Points on a hilly landscape, in no order, each with its height.
From any point a ball rolls to the lowest of the 4 points nearest to it. It stops when none of these is lower. Distance is the straight distance between rows; heights are no part of it.
<287>: [116 100 130 131 111 144 117  80 120 119 141 191 156  91 152 139 160 149
 109 134 136 107  96]  (h 370)
<566>: [166 116  69 127 132 152 127 120 178  95 132  83  87 108 102 135 146  95
 155 177  95 146 148]  (h 25)
<2230>: [115 173 180 131 150 195 176  59  74  95 134 165 189 135 139 145  99 153
 137 130 165 140 144]  (h 330)
<2161>: [133  82  89 130 159 136 115 141 195 100 127  97  43 137 119 122 123 101
 152 167  92 150 130]  (h 419)
<832>: [134 190 121  87 138 175 146  90 102 111 107  90 143 120 156 196 143 166
 105 131 142 112 153]  (h 220)
<1684>: [106 158 165 161  94 125 158 111  90 184 133 142 157 144 109 111  86  98
 160  83 171 159 119]  (h 382)
<272>: [162 118  53 124 139 157 142 145 163 116 114  60  96 110 100 137 162  91
 150 190  97 135 173]  (h 263)
<993>: [151 173 114  97 127 152 137 101 131 122 100  85 136 100 136 178 151 151
 116 140 128 116 150]  (h 169)
<964>: [135 164 135  88 139  92 119 202 125 144  79  45  93 165 120 148 135 122
 117 118 132 118 170]  (h 484)
<846>: [142 114 119 104 129 122 111 140 170 124 116  65  93 123 106 150 145 111
 118 155 108 130 141]  (h 363)
<842>: [ 91 112 148 136 113  75 126 178 103 141 155 182 142 167 145  78 108 119
 136  93 134 134  98]  (h 262)
<675>: [128 140 158 103 114 110 116 143 154 125 116  72 104 137 117 142 146 140
 104 134 115 107 141]  (h 500)
<944>: [114  81 129 132 130  73  93 182 105 162 169 202 146 154 147  84 113 112
 128 116 102 104  90]  (h 160)
<81>: [155 146  44 100 126 158 137 140 124 140  80  69 134  89 108 168 171 105
 154 172 112 133 183]  (h 115)
<1903>: [114 170 180 139 103  98 151 140 127 133 119  75 129 145 113 141 123 159
 115 113 125 119 137]  (h 82)
<1277>: [ 96 100 158 115 135  70 127 174 137 109 113 155  81 157 140  89 105 139
 122  99 130 135 109]  (h 400)
<1925>: [129  54  86 130 133 131  66 108 141 133 145 211 122  92 128 104 163 117
 114 151  97 114  92]  (h 241)
<541>: [165 149  56  95 130 155 128 103 158  89 119  84 115  94 131 165 166 112
 136 156 122 130 141]  (h 159)
<1386>: [148 135 109 100 148 102 124 199 159 143  83  42  81 152 111 159 142 121
 127 136 124 128 166]  (h 402)
<2034>: [153 121  80 114 134 151 113 117 175 106 120  83 101  98 101 143 156 118
 142 161 105 132 138]  (h 92)
<827>: [107 108 157 158 102 106 127 133 110 151 153 165 152 133 124  95 132 140
 113 125 128 115 100]  (h 421)
<653>: [126 136 165 158 120 159 155  81  85 164 152 184 194 104 132 127 114 137
 134 123 144 125 111]  (h 230)
<500>: [131 101 109 120 119 154  98  73 162  96 125 138 126  87 129 134 156 124
 114 143 127 119 111]  (h 80)
<855>: [112 184 183 162  83 112 171 122 102 146 134 109 153 144 105 118  81 134
 133  91 140 144 135]  (h 422)
<71>: [129 126 147 103 145  96 114 184 169 110  93  82  81 162 118 130 124 134
 116 112 124 129 132]  (h 532)
<705>: [140  58  89 129 127 137  84  94 156 130 129 177 117  86 131 103 150 123
 117 142 102 120  96]  (h 259)
<626>: [142 181 137 107 123 111 123 150 125 144  99  44 125 129 108 167 155 145
 109 126 125 111 171]  (h 316)
<1480>: [129  76  95 123 143 121  92 128 196  99 133 109  72 120 103 109 131 118
 126 153  99 139 131]  (h 292)
<325>: [108 101 135 126 140  74 127 198 109 138 163 195 144 165 149  66 100  95
 151 102 132 122 100]  (h 165)
<1573>: [122 121 140 124 110 126 122 101 137 119 124 131 134 103 124 125 147 157
  98 127 127 108 111]  (h 636)
<1844>: [120  47 110 136 152 117  78 147 181 118 124 153  62 133 123  95 119 113
 130 148 107 132 108]  (h 261)
<1121>: [120 211 190 151 101 106 167 128 107 150 117  76 150 152 107 145  83 136
 125 105 130 137 172]  (h 583)
<691>: [109 159 146 106 143 186 149  51  84  85 139 166 165 142 171 164 119 192
 121 126 167 129 128]  (h 291)
<420>: [159 157  39  82 142 187 156 122 105 121  86  73 145 105 134 174 176 102
 138 165 138 144 176]  (h 113)
<1926>: [147 143 116 120 136  82 132 189 100 172 181 205 178 165 158  88  85  56
 190  69 115 152  73]  (h 346)
<2109>: [100 124 165 150  92 117 132 128 117 143 143 154 153 131 124 111 119 147
 110 122 129 112 112]  (h 569)
<154>: [142 100  87 108 117 153 104  84 169  90 127 122 110  93 122 143 151 121
 125 147 102 128 121]  (h 250)
<901>: [120 136 167 153 117 154 131  86 101 134 154 183 192 112 151 128 132 154
 123 126 145 121 120]  (h 290)
<818>: [140 147  96 105 145 132 115 171 133 159  83  35 109 132 104 170 156 121
 119 149 123 131 178]  (h 268)
<2041>: [145  78  69 157 165 141 108 140 218  91 143 113  31 143 108  98 103  94
 146 177  94 166 143]  (h 391)
<1816>: [131  71  97 120 112 153  91  92 142 106 134 179 128  78 128 124 162 143
 114 143 114 122  99]  (h 293)
<1889>: [106  67 134 125 149  76  98 194 130 123 140 200  89 155 140  81 129 127
 121 115 122 115  86]  (h 381)
<669>: [146 143 118 101 126 126 117 134 148 144  97  52 111 109 112 159 160 131
 116 149 111 120 155]  (h 200)
<2050>: [118 184 198 173 103 153 170  80  93 169 109 132 158 146  89 123  68 103
 152  71 170 163 129]  (h 366)
<1966>: [146 175  96  95 145 149 120 162  95 168  60  41 130 101 110 178 169 136
 110 147 133 127 189]  (h 182)
<1952>: [143 172 185 170 132 209 181  64  68 145 125 155 180 125 112 128  81 119
 160 102 180 165 139]  (h 408)
<1203>: [152 193 139 106 120 165 143 117 101 128 116  66 140 105 135 185 153 161
 102 130 133 113 158]  (h 246)
<512>: [116 175 161 105 123  90 129 185 128 128  93  61 109 162 117 139 128 145
 117 109 129 119 158]  (h 573)
<1446>: [120 107 144 137 119 151 136  72  96 148 158 212 189 103 149 122 144 168
 118 131 140 110 109]  (h 350)
<860>: [156 171  72  81 138 167 128 105 115 120  85  73 137  93 140 194 174 129
 139 153 138 136 164]  (h 112)
<987>: [133 142 124  89 167 100 121 203 163 123  84  56  69 159 116 151 134 128
 131 135 126 118 152]  (h 437)
<1515>: [149 131 113 101 141 115 103 164 168 129 101  48  91 140 110 153 143 119
 119 152 115 117 164]  (h 336)
<1696>: [147 150 107  93 128 162 122  82 140  94 117 110 135 100 143 168 159 140
 114 126 123 128 136]  (h 190)
<2062>: [133 168 113  74 148 178 135  74 121  87 117 124 152 118 156 190 140 159
 113 135 158 122 138]  (h 279)
<2114>: [118 193 125  81 147 186 129  76  87  87 124 113 151 133 171 199 140 167
 118 128 153 115 161]  (h 264)
<1513>: [ 99 119 160 111 144  81 123 181 153  93 106 106  79 161 135 108 112 143
 131 115 133 129 125]  (h 529)
<1951>: [133  70 100 137 128 137  88 101 107 153 152 206 151  92 146 112 152 141
 110 132 116 107  94]  (h 273)
<648>: [120 128 158 178 103 135 155 114  89 189 166 178 190 124 125 102 104 109
 155 112 156 132 103]  (h 353)
<1321>: [127 143 158 174 103 131 153 117  80 208 143 185 185 146 109  98  86  80
 159  83 155 152 104]  (h 372)
<692>: [102 180 177 136  98  83 151 154 117 134 122  95 128 164 118 109 101 134
 132  95 132 136 127]  (h 453)
<984>: [148 100  88 118 125 139 106 109 188 105 128  91  90 104 100 131 146 107
 134 166 103 139 124]  (h 280)
<558>: [160 138   8 109 136 157 164 132 123  96 112  78 133 106 111 147 168  88
 163 181 115 149 196]  (h 140)
<1148>: [140  87  91 135 197 109 128 174 191  69 106 133  18 147 155 109 106 105
 152 125 132 150 122]  (h 156)
<1235>: [121 130 151 169  97 130 149 136  91 211 151 176 177 164 124  95  77  79
 169  79 165 149  95]  (h 435)
<628>: [145 121 110 116 120 144 117  95 158 104 119 102 120  97 122 159 158 139
 118 141 113 123 129]  (h 310)
<1847>: [129  88 129 146 126 112 101 117 104 170 164 208 178 111 148 114 141 140
 111 145 109  99 100]  (h 236)
<1079>: [130 166 159 132 111 146 138  94 120 112 126  99 149 116 131 158 135 158
  94 129 128 104 134]  (h 565)
<1089>: [120 164 164 169  99 139 163 104  89 212 119 174 175 151 103 106  75  87
 173  78 179 163 117]  (h 364)
<934>: [136 150 102  71 135 171 131  68 133  86 117 113 149 110 166 177 159 155
 110 128 143 115 131]  (h 245)
<2222>: [167 146  70  98 140 162 127 135 129 134  98  51 121  96 115 173 164 111
 138 154 130 121 173]  (h 108)
<1909>: [128 173 164 119 126 170 159  81  95  99 134 129 163 111 141 166 132 182
 114 126 156 109 136]  (h 380)
<1628>: [128 121 150 162 112 107 147 135  81 199 166 184 187 142 131 100  92  90
 150  99 133 142 106]  (h 477)
<2182>: [115 121 142 134 117 136 124  82 122 126 134 144 159 107 139 135 142 159
 104 135 135 106 118]  (h 498)
<1751>: [123  74 128 144 130  81  94 181 101 178 191 202 159 138 150  94 116 105
 122 126  93 111  85]  (h 209)
<758>: [122 149 127  90 130 170 137  61 109  89 137 158 155 122 164 171 138 176
 121 126 156 112 132]  (h 306)
<576>: [126 147 135 100 128 172 134  75 105  90 115 136 156 106 152 166 147 170
 112 124 147 117 130]  (h 324)
<1583>: [115 139 158 119 120 101 117 157 151 113 119  78  97 153 117 133 120 151
 112 116 123 127 131]  (h 95)
<194>: [112  76 128 134 135 102  81 146 160 125 123 146  87 135 128 101 131 127
 102 129 116 121 100]  (h 338)
<1129>: [118  54 109 129 142 113  64 134 144 139 146 190 101 112 117  96 150 121
 109 139  94 114  92]  (h 215)
<225>: [130 161  27  82 149 182 143 131  89 114  68  69 135 102 138 186 167 106
 138 163 154 164 198]  (h 96)
<115>: [161 134  44 112 124 159 138 124 152  96 127  72 114  98 120 139 163 100
 150 176 109 142 163]  (h 157)
<197>: [111  80 136 140 116  77  99 169 114 157 157 184 133 141 142  91 120 117
 103 120 120 112  97]  (h 67)
<2129>: [125  53 104 142 135 125  79 118 178 113 128 153  79 114 126 113 136 111
 124 150  92 127 106]  (h 294)
<1568>: [115 136 137 109 118 157 129  65 112 102 138 160 167  97 147 144 138 170
 108 132 147 118 123]  (h 354)
<416>: [116 102 147 161 110 131 131 101  91 169 166 199 182 109 140 110 131 137
 116 132 127 110  98]  (h 283)
<1728>: [135 212 178 140 122 152 161  93  84 130 132  96 162 120 124 160 116 162
 119 114 140 119 164]  (h 536)
<1586>: [105  89 140 124 152  74 119 189 130 116 137 190  88 162 136  74 124 140
 135  94 133 124 101]  (h 304)
<2066>: [121 116 126 112 118 152 114  63 129 101 128 145 143  91 144 150 156 151
 108 137 131 120 110]  (h 407)
<979>: [126 171 196 159  92 131 150  96 102 132 139 113 159 124 122 128 111 143
 115 113 141 124 130]  (h 417)
<1995>: [122  85 135 147 123  97  94 137 114 173 156 192 171 130 137 103 130 127
 110 134 111  99  78]  (h 255)
<946>: [124 115 151 162 107 109 134 151  91 199 173 196 186 148 135  99  97  97
 154 100 122 123  95]  (h 470)
<1041>: [109  91 145 148 117 103 119 146 100 173 164 189 157 140 138  99 130 128
 110 121 122 108  91]  (h 219)
<929>: [115 136 138 116 136 193 150  60  93 101 148 201 180 127 168 151 127 182
 118 130 160 121 115]  (h 281)
<690>: [113 103 142 111 165  93 113 176 176  90 104 108  54 163 126 120 115 135
 137 112 136 137 121]  (h 389)
<1279>: [134  75  69 145 146 132  95 121 196  93 149 112  53 135 106 109 123 102
 146 183  83 140 135]  (h 285)
<574>: [160 107  45 142 147 151 124 115 180  69 156 108  77 112  94 108 131  93
 154 182  83 154 157]  (h 449)
<1219>: [136  89  80 134 178 127 116 163 195 101 133  87  40 154 121 131 111  97
 144 167 102 153 146]  (h 486)
<2>: [140 173  41  61 145 188 145 109  79 111  77  87 133 118 146 219 156 120
 136 148 159 143 186]  (h 101)
<213>: [ 98 141 169 163  97  94 153 157  94 171 143 172 150 159 119  83  89 112
 145  96 138 152 106]  (h 479)
<634>: [119  72 119 141 119 118  74 109 155 136 127 161 104 102 112 104 142 119
 106 148 108 118 108]  (h 254)
<1254>: [137 154 156 111 117 135 130 115 134 123 112  78 122 109 124 162 149 151
 108 125 122 114 136]  (h 455)
<1857>: [115 139 163 150  95 122 128 111 128 131 131 122 156 110 119 124 134 163
 110 115 130 110 125]  (h 629)
<1655>: [154  94  69 145 141 138 124 143 194  89 144  87  60 146 103 114 113  90
 143 173  85 149 162]  (h 468)
<601>: [137  60  77 147 142 147  97 127 190  88 133 140  49 123 107  98 120 101
 142 168  87 147 119]  (h 191)
<1841>: [120  86 129 120 159  93  93 166 193 108 110 105  69 156 127 126 124 121
 124 138 136 121 119]  (h 538)
<1773>: [ 95 122 161 143  98  93 132 141 118 139 144 156 147 151 127  90 102 132
 122 111 130 130 101]  (h 567)
<1650>: [136  96 110 140 212  96 128 176 188  73  87 145  14 131 167 110 127 132
 159 102 146 136 124]  (h 198)
<2156>: [154 115  89 112 150 121 109 175 177 123 107  59  72 148 110 143 131 107
 135 147 100 138 158]  (h 308)
<1241>: [114 163 163 132 116 163 152  71  96 106 122 153 176 115 147 142 128 168
 122 123 147 116 123]  (h 418)
<1635>: [137 184  83  44 139 187 139  87  97  99 113  92 147 137 160 213 139 151
 122 139 162 122 159]  (h 257)
<1178>: [149 145   4  92 145 181 166 136  89 104  97  73 153 103 125 163 168 105
 152 169 137 165 200]  (h 131)
<203>: [106 123 147 152  96  90 152 164 110 162 141 176 161 166 133  72  90  92
 162  81 141 161  92]  (h 548)
<1349>: [134 189 184 144 132 189 174  72  81 111 132 132 169 124 136 155 105 157
 134 118 160 138 139]  (h 412)
<158>: [136  89  86 127 123 140  97  78 163 102 122 135  97  77 113 127 145 116
 122 150 101 141 111]  (h 203)
<353>: [128 106 127 130 128 153 137  75 101 142 163 210 190 109 150 125 138 160
 112 135 137 101 102]  (h 368)
<293>: [143 180 155 107 115 127 122 135 127 134 105  55 128 125 121 157 149 143
 102 128 132 105 155]  (h 334)
<1145>: [110 107 144 148 120  84 133 168  97 177 166 198 171 157 150  70  94 110
 157  97 134 139  89]  (h 278)
<230>: [126 164 186 179 114 170 175  63  76 138 135 160 185 119 121 123  97 148
 128 114 161 142 124]  (h 284)
<76>: [116  88 118 126 182  73 119 185 158  86 102 186  51 148 156  95 124 138
 144  89 149 123 106]  (h 303)
<256>: [133 108 137 119 110 124 110 108 160 131 118 103 111 108 116 142 151 147
 113 138 118 120 129]  (h 514)
<476>: [114 137 177 168 112 134 158  94 100 145 152 166 178 125 119 107 111 132
 131 122 145 130 114]  (h 99)
<2065>: [135 170 105 105 134 134 123 182  95 177  62  36 120 130 108 174 152 130
 114 156 125 127 193]  (h 231)
<116>: [130  60 115 132 132  91  77 141 113 162 166 199 147 117 134 101 144 128
 111 131 106 101  88]  (h 213)
<2238>: [111 103 131 121 174  60 133 193 129  98 122 183  92 158 146  62 128 141
 135  80 148 120  96]  (h 260)
<1284>: [148  99  89 127 148 128 114 159 192 117 129  68  61 147 104 134 138  93
 134 174  98 126 154]  (h 390)
<1105>: [127 141 157  98 149  87 135 201 157 104  97  78  75 165 130 136 114 142
 131 107 126 126 142]  (h 530)
<2093>: [125 131 129 157 108 105 136 159  90 202 164 178 182 165 140  98  84  77
 165  95 145 146  92]  (h 550)
<1917>: [121 170 171 139 109 147 155  91 106 126 119 124 161 119 132 151 117 158
 116 122 141 114 138]  (h 483)
<581>: [141  74  81 142 132 143 105 109 186  96 124 122  83  90 100 112 137  98
 129 168 104 135 118]  (h 85)
<1914>: [118  83 125 132 108 127  97 104 113 147 149 180 137  97 139 122 150 130
 103 130 122 108  91]  (h 249)
<698>: [140 129 124 127 146  76 131 186 100 157 182 216 179 158 155  83  83  69
 162  76 116 140  85]  (h 228)
<1411>: [156  97  53 128 125 157 127  98 179  75 145 103  78 107 101 120 139  98
 139 167  85 150 140]  (h 344)
<367>: [122 124 162 172 107 140 158 110  92 167 148 190 192 121 131 110 116 129
 133 125 137 119 114]  (h 256)
<1490>: [103 115 163 132 109  86 122 156 139 118 131 135 116 141 124  98 131 142
 111 108 132 115 102]  (h 579)
<145>: [138  88 112 130 199 100 116 193 191  83  95 117  18 151 143 127 110 121
 156 113 130 149 117]  (h 22)
<455>: [154 167  98  94 131 167 118  99 131 118 104  75 123  93 129 177 164 119
 115 143 123 129 146]  (h 136)
<1170>: [111  87 135 114 171  83 102 179 182  82 104 139  53 162 140 102 117 129
 136 102 138 129 110]  (h 394)
<1960>: [119 187 186 164 136 177 186  66  75 125 130 149 174 125 124 123  89 144
 147 107 161 143 138]  (h 340)
<280>: [107 100 144 114 153  78 111 175 159  97 108 162  75 159 154  94 118 131
 125 103 143 130  99]  (h 377)
<1540>: [119 117 141 143 108 134 133  89  97 137 154 180 174  97 142 117 138 159
 111 137 134 107 106]  (h 420)
<1031>: [116 123 133 122 135  77 141 187  94 145 163 203 157 163 150  64  90  95
 176  79 133 147  94]  (h 45)
<1151>: [135 199 144 120 119 117 136 184  90 172  82  40 131 146 108 160 133 150
 108 116 132 119 194]  (h 314)
<1247>: [119 167 184 178 116 164 171  82  86 165 130 169 188 127  94  98  87 111
 135 104 169 144 126]  (h 311)
<2012>: [159 141  86 105 141 146 135 137 152 125 103  50 110 110 108 145 152 113
 142 162 105 125 165]  (h 183)
<1196>: [ 93  94 161 145 112  85 114 161 128 144 140 169 115 145 132  87 125 145
 121 117 119 117 108]  (h 302)
<288>: [121 163 167 121 102 133 129 108 119 137 124  87 145 118 119 146 131 153
 105 126 126 117 141]  (h 577)
<1680>: [128 182 191 181 108 167 168  70  73 175 110 153 168 135 106 112  75 102
 146  78 182 150 139]  (h 337)
<307>: [104 126 151 166 103  98 147 142  97 186 165 196 179 148 128  90  86 102
 150 100 129 138  99]  (h 481)
<252>: [115 126 173 155  93 126 142 101 108 146 137 149 165 114 131 117 137 155
 113 122 136 111 115]  (h 454)
<942>: [106 181 185 172  90 127 183 118  96 169 118 132 163 148 105 110  63 107
 145  77 155 170 121]  (h 393)
<2185>: [131 184 173 133 121 162 154  90 103 115 130 101 162 104 139 168 132 166
 107 122 147 119 154]  (h 443)
<1341>: [124  88 134 131 129 106  82 144 168 106 118 123  85 142 123 122 131 137
 111 126 115 116 106]  (h 102)
<1598>: [125 151 169 137 113 148 149  74 111 115 129 135 161 105 143 142 137 166
 111 116 142 120 123]  (h 450)
<1106>: [ 97  91 151 138 127  64 126 192 112 128 136 180 125 166 147  66 117 122
 138  89 139 128 100]  (h 235)
<845>: [ 86 151 170 142  93  89 157 162 103 137 126 150 141 164 125  80  87 121
 146  84 145 153 115]  (h 515)
<242>: [139 192 174 129 118 153 149 101 115 122 117  84 145 110 131 168 130 156
 109 120 128 114 147]  (h 511)
<1035>: [109  60 124 123 133  87  85 159 150 128 127 169  83 136 134 102 126 129
 113 125 119 117  96]  (h 406)
<1007>: [134  97 104 122 127 124  87 118 171 112 126  98  83 117 121 123 141 126
 126 143  97 130 114]  (h 463)
<655>: [113  73 121 128 147 106  86 146 184 111 125 138  65 133 125 107 128 117
 123 139 110 134 117]  (h 57)
<1186>: [121 102 138 157 113 110 126 130  96 169 174 208 190 113 143 114 127 123
 117 131 119 116  97]  (h 69)
<2064>: [151 188 102  86 135 166 132 126 102 139  80  62 143  92 124 192 173 134
 117 143 139 114 169]  (h 135)
<1301>: [159 127  88 104 138 151 123 122 166 120 106  67 113  94 113 160 164 112
 129 158 109 126 145]  (h 222)
<364>: [155  90  48 166 140 141 133 127 189  67 178 110  56 129 113  97 122 103
 158 192  80 134 153]  (h 576)
<909>: [130  68  90 154 184 128 111 164 199  85 115 129  26 161 148 119 102 105
 151 143 104 162 126]  (h 234)
<361>: [115 113 135 120 158  63 132 203 114 113 146 203 118 153 157  62 116 121
 151  81 140 134 102]  (h 225)
<673>: [126 192 147  89 137 197 148  68  88  79 137 132 163 148 167 184 115 177
 106 126 162 122 144]  (h 309)
<464>: [112 171 163  92 144 208 145  57  79  80 147 156 169 166 166 158  99 177
 115 113 187 132 136]  (h 322)
<1754>: [137  91 130 126 123 125 105  91 166 111 123 122 107  93 120 121 157 130
 102 140 107 126 115]  (h 385)
<837>: [114 139 160 130 137 193 164  63  76 102 144 190 188 142 163 139 103 172
 133 131 174 136 131]  (h 272)
<1329>: [116 128 160 128 104 111 111 141 147 123 121  98 116 132 113 122 124 147
 103 129 120 126 120]  (h 634)
<604>: [142 136  58 100 152 140 130 154 129 148  89  42 110 114 107 157 168 112
 138 160 129 145 191]  (h 184)
<1267>: [119  76 125 144 123 106  83 141 118 138 148 182 119 120 129  94 134 135
 101 130 126 112  96]  (h 166)
<1931>: [123 143 151 120 110 145 131  78 136 119 113 117 147 100 139 155 148 167
 116 128 129 112 124]  (h 531)
<608>: [129 118 137 144 125  82 131 166  95 187 186 215 191 160 157  92  93  98
 154 115  99 124  90]  (h 345)
<996>: [129  94 115 135 129 140 113  90  97 141 160 210 191  93 150 129 154 160
 117 138 134 108  89]  (h 395)
<1693>: [134 202 192 163 110 158 185  86  86 139 122 102 159 132 111 139  83 149
 131 102 158 139 153]  (h 472)
<1440>: [173 126  41 115 132 159 147 108 169  79 135  79 100  96 102 143 154  94
 156 181 106 149 152]  (h 269)
<535>: [134 196 162 128 120 124 141 150  99 143 118  52 144 125 124 167 138 147
  96 133 124 110 162]  (h 91)
<767>: [110 139 168 151 134 177 167  74  76 153 143 196 188 119 144 124 109 154
 137 128 165 125 115]  (h 258)
<1314>: [153  92 123 152 129  96  97 143  96 182 196 213 189 127 153 104 132 124
 114 130  88  84  87]  (h 313)
<905>: [120 112 141 106 140  91 115 165 178 117 113  85  63 153 112 129 128 126
 121 118 122 123 134]  (h 621)
<2082>: [ 84 131 173 124 103  81 136 164 129 122 130 131 117 162 128  86 112 143
 117 102 132 132 113]  (h 522)
<697>: [154 156  98 103 133 145 131 136 126 144  91  48 121 102 112 181 167 117
 131 154 127 124 174]  (h 94)
<2060>: [130  82 108 123 166 117 100 159 202  94 123  94  55 150 123 117 117 105
 133 142 105 140 126]  (h 509)
<119>: [ 98 139 175 156  98 105 141 126 123 131 139 128 139 140 119 111 115 142
 106 110 132 125 115]  (h 625)
<1937>: [140  63  67 132 134 141  80  86 157 106 140 168  90  96 106 104 145 106
 122 161  99 139 101]  (h 270)
<2110>: [127  83 132 118 142 103  97 156 180 110 119 102  78 139 120 121 134 125
 116 144 111 127 124]  (h 451)
<1293>: [134 212 173 136 101  99 152 164  94 151 117  49 130 146 112 156 126 149
 114 109 126 115 167]  (h 98)
<2209>: [ 97 165 189 158  86 106 160 119 106 141 137 116 139 150 122 109  97 141
 129 101 141 140 125]  (h 471)
<2081>: [135  89 131 149 127  77  98 158 101 177 202 203 186 147 157 102 106 105
 131 125  91 101  83]  (h 251)
<1700>: [158 150  55  95 143 158 138 123 118 120  99  59 128  91 119 176 173 107
 139 155 119 136 178]  (h 93)
<1602>: [122 190 193 172 108 150 171  84  97 128 129 113 168 124 128 130  96 146
 119 113 145 138 135]  (h 386)
<168>: [120 139 134 142 113 103 139 167  93 182 158 196 182 169 133 102  73  71
 185  68 148 160  91]  (h 570)
<1977>: [154 156  53  68 134 175 136  95 129  99  99  89 140  96 146 196 165 121
 135 152 145 129 153]  (h 120)
<1865>: [111  88 137 131 111 109 108 126 137 127 125 140 109 112 127 104 139 139
 106 120 117 113 107]  (h 452)
<1670>: [141  95 131 112 177 101 118 183 181  95 105  88  41 157 128 130 124 125
 144 125 130 149 134]  (h 247)
<196>: [ 95 118 162 123 122  64 147 187 104 120 149 181 126 163 142  70 109 135
 146  83 146 138 111]  (h 271)
<616>: [114 113 145 119 116  97 116 172 160 110 115 115  88 150 121 111 123 133
 114 109 127 125 105]  (h 626)
<2177>: [164 134  45  95 138 165 137 141 134 127 106  69 131 102 116 148 167  96
 147 166 126 139 181]  (h 47)
<1243>: [158 115  59 108 124 156 126  91 164  86 122 102 120  90 117 154 162 111
 139 151 106 136 134]  (h 59)
<1309>: [140 136 111 108 118 135 111 125 154 120 112  67 106 112 117 158 155 135
 117 147 114 119 147]  (h 289)
<1095>: [123 147 163 177 107 142 163  96  80 195 144 178 196 129 114 115  97  99
 151  99 154 145 112]  (h 339)
<28>: [121 153 167 111 120 102 121 154 137 127 119  62 117 143 109 140 134 150
 103 111 132 119 143]  (h 497)
<297>: [137 137 158 101 148  91 121 194 160 117  92  62  89 167 118 143 134 128
 115 114 129 125 139]  (h 510)
<180>: [128 152 138 108 123 109 118 144 150 132 111  57  99 142 112 150 148 119
 110 134 106 112 149]  (h 359)
<44>: [ 96 157 159 162 102 117 155 124  96 180 134 157 174 160 114  87  72  90
 150  84 153 150 115]  (h 414)
<1395>: [100 143 181 139 100  96 142 155 113 132 128  95 131 138 113 127 112 156
 115 108 127 123 120]  (h 487)
<1842>: [149  83 114 139 118 119  84 106  88 165 183 214 191 101 161 117 143 130
 123 149 105  90  86]  (h 301)
<2139>: [168 104  36 145 143 146 146 130 171  86 156  70  85 123  99 110 148  83
 155 197  97 132 174]  (h 580)
<662>: [137 206 181 139 114 123 154 125 106 129 115  73 150 132 116 147 118 155
 112 109 122 114 155]  (h 457)
<1784>: [103 165 189 172 100 130 163  94 103 142 135 145 163 121 110 118 106 135
 127 111 145 133 141]  (h 275)
<1603>: [152 128  97 118 148 142 121 151 165 138 105  50  93 124 107 148 153 107
 139 172  96 125 174]  (h 244)
<202>: [120  74 110 128 168 103  99 165 188  95 116 141  36 150 138 104 112 117
 129 140 131 135 105]  (h 312)
<1749>: [113 115 153 167 109 112 134 122  96 171 160 182 182 133 129 108 120 126
 123 112 131 119 100]  (h 371)

For each start below, name the point where the ball stops.
<1105> => <2177>
<576> => <2177>
<2060> => <581>
<691> => <476>
<705> => <197>
<1349> => <476>
<464> => <476>
<628> => <2177>
<2182> => <2177>

Call two points neighbours if one is among the 4 nearest of the other. Go from one point of each pair to the other, from neighbour to neighbour, staying as low as possible. Name the highest point that can't be avoided.
<535> / <476> => <1151>
<500> / <1243> => <154>
<1243> / <197> => <1937>
<1583> / <581> => <28>
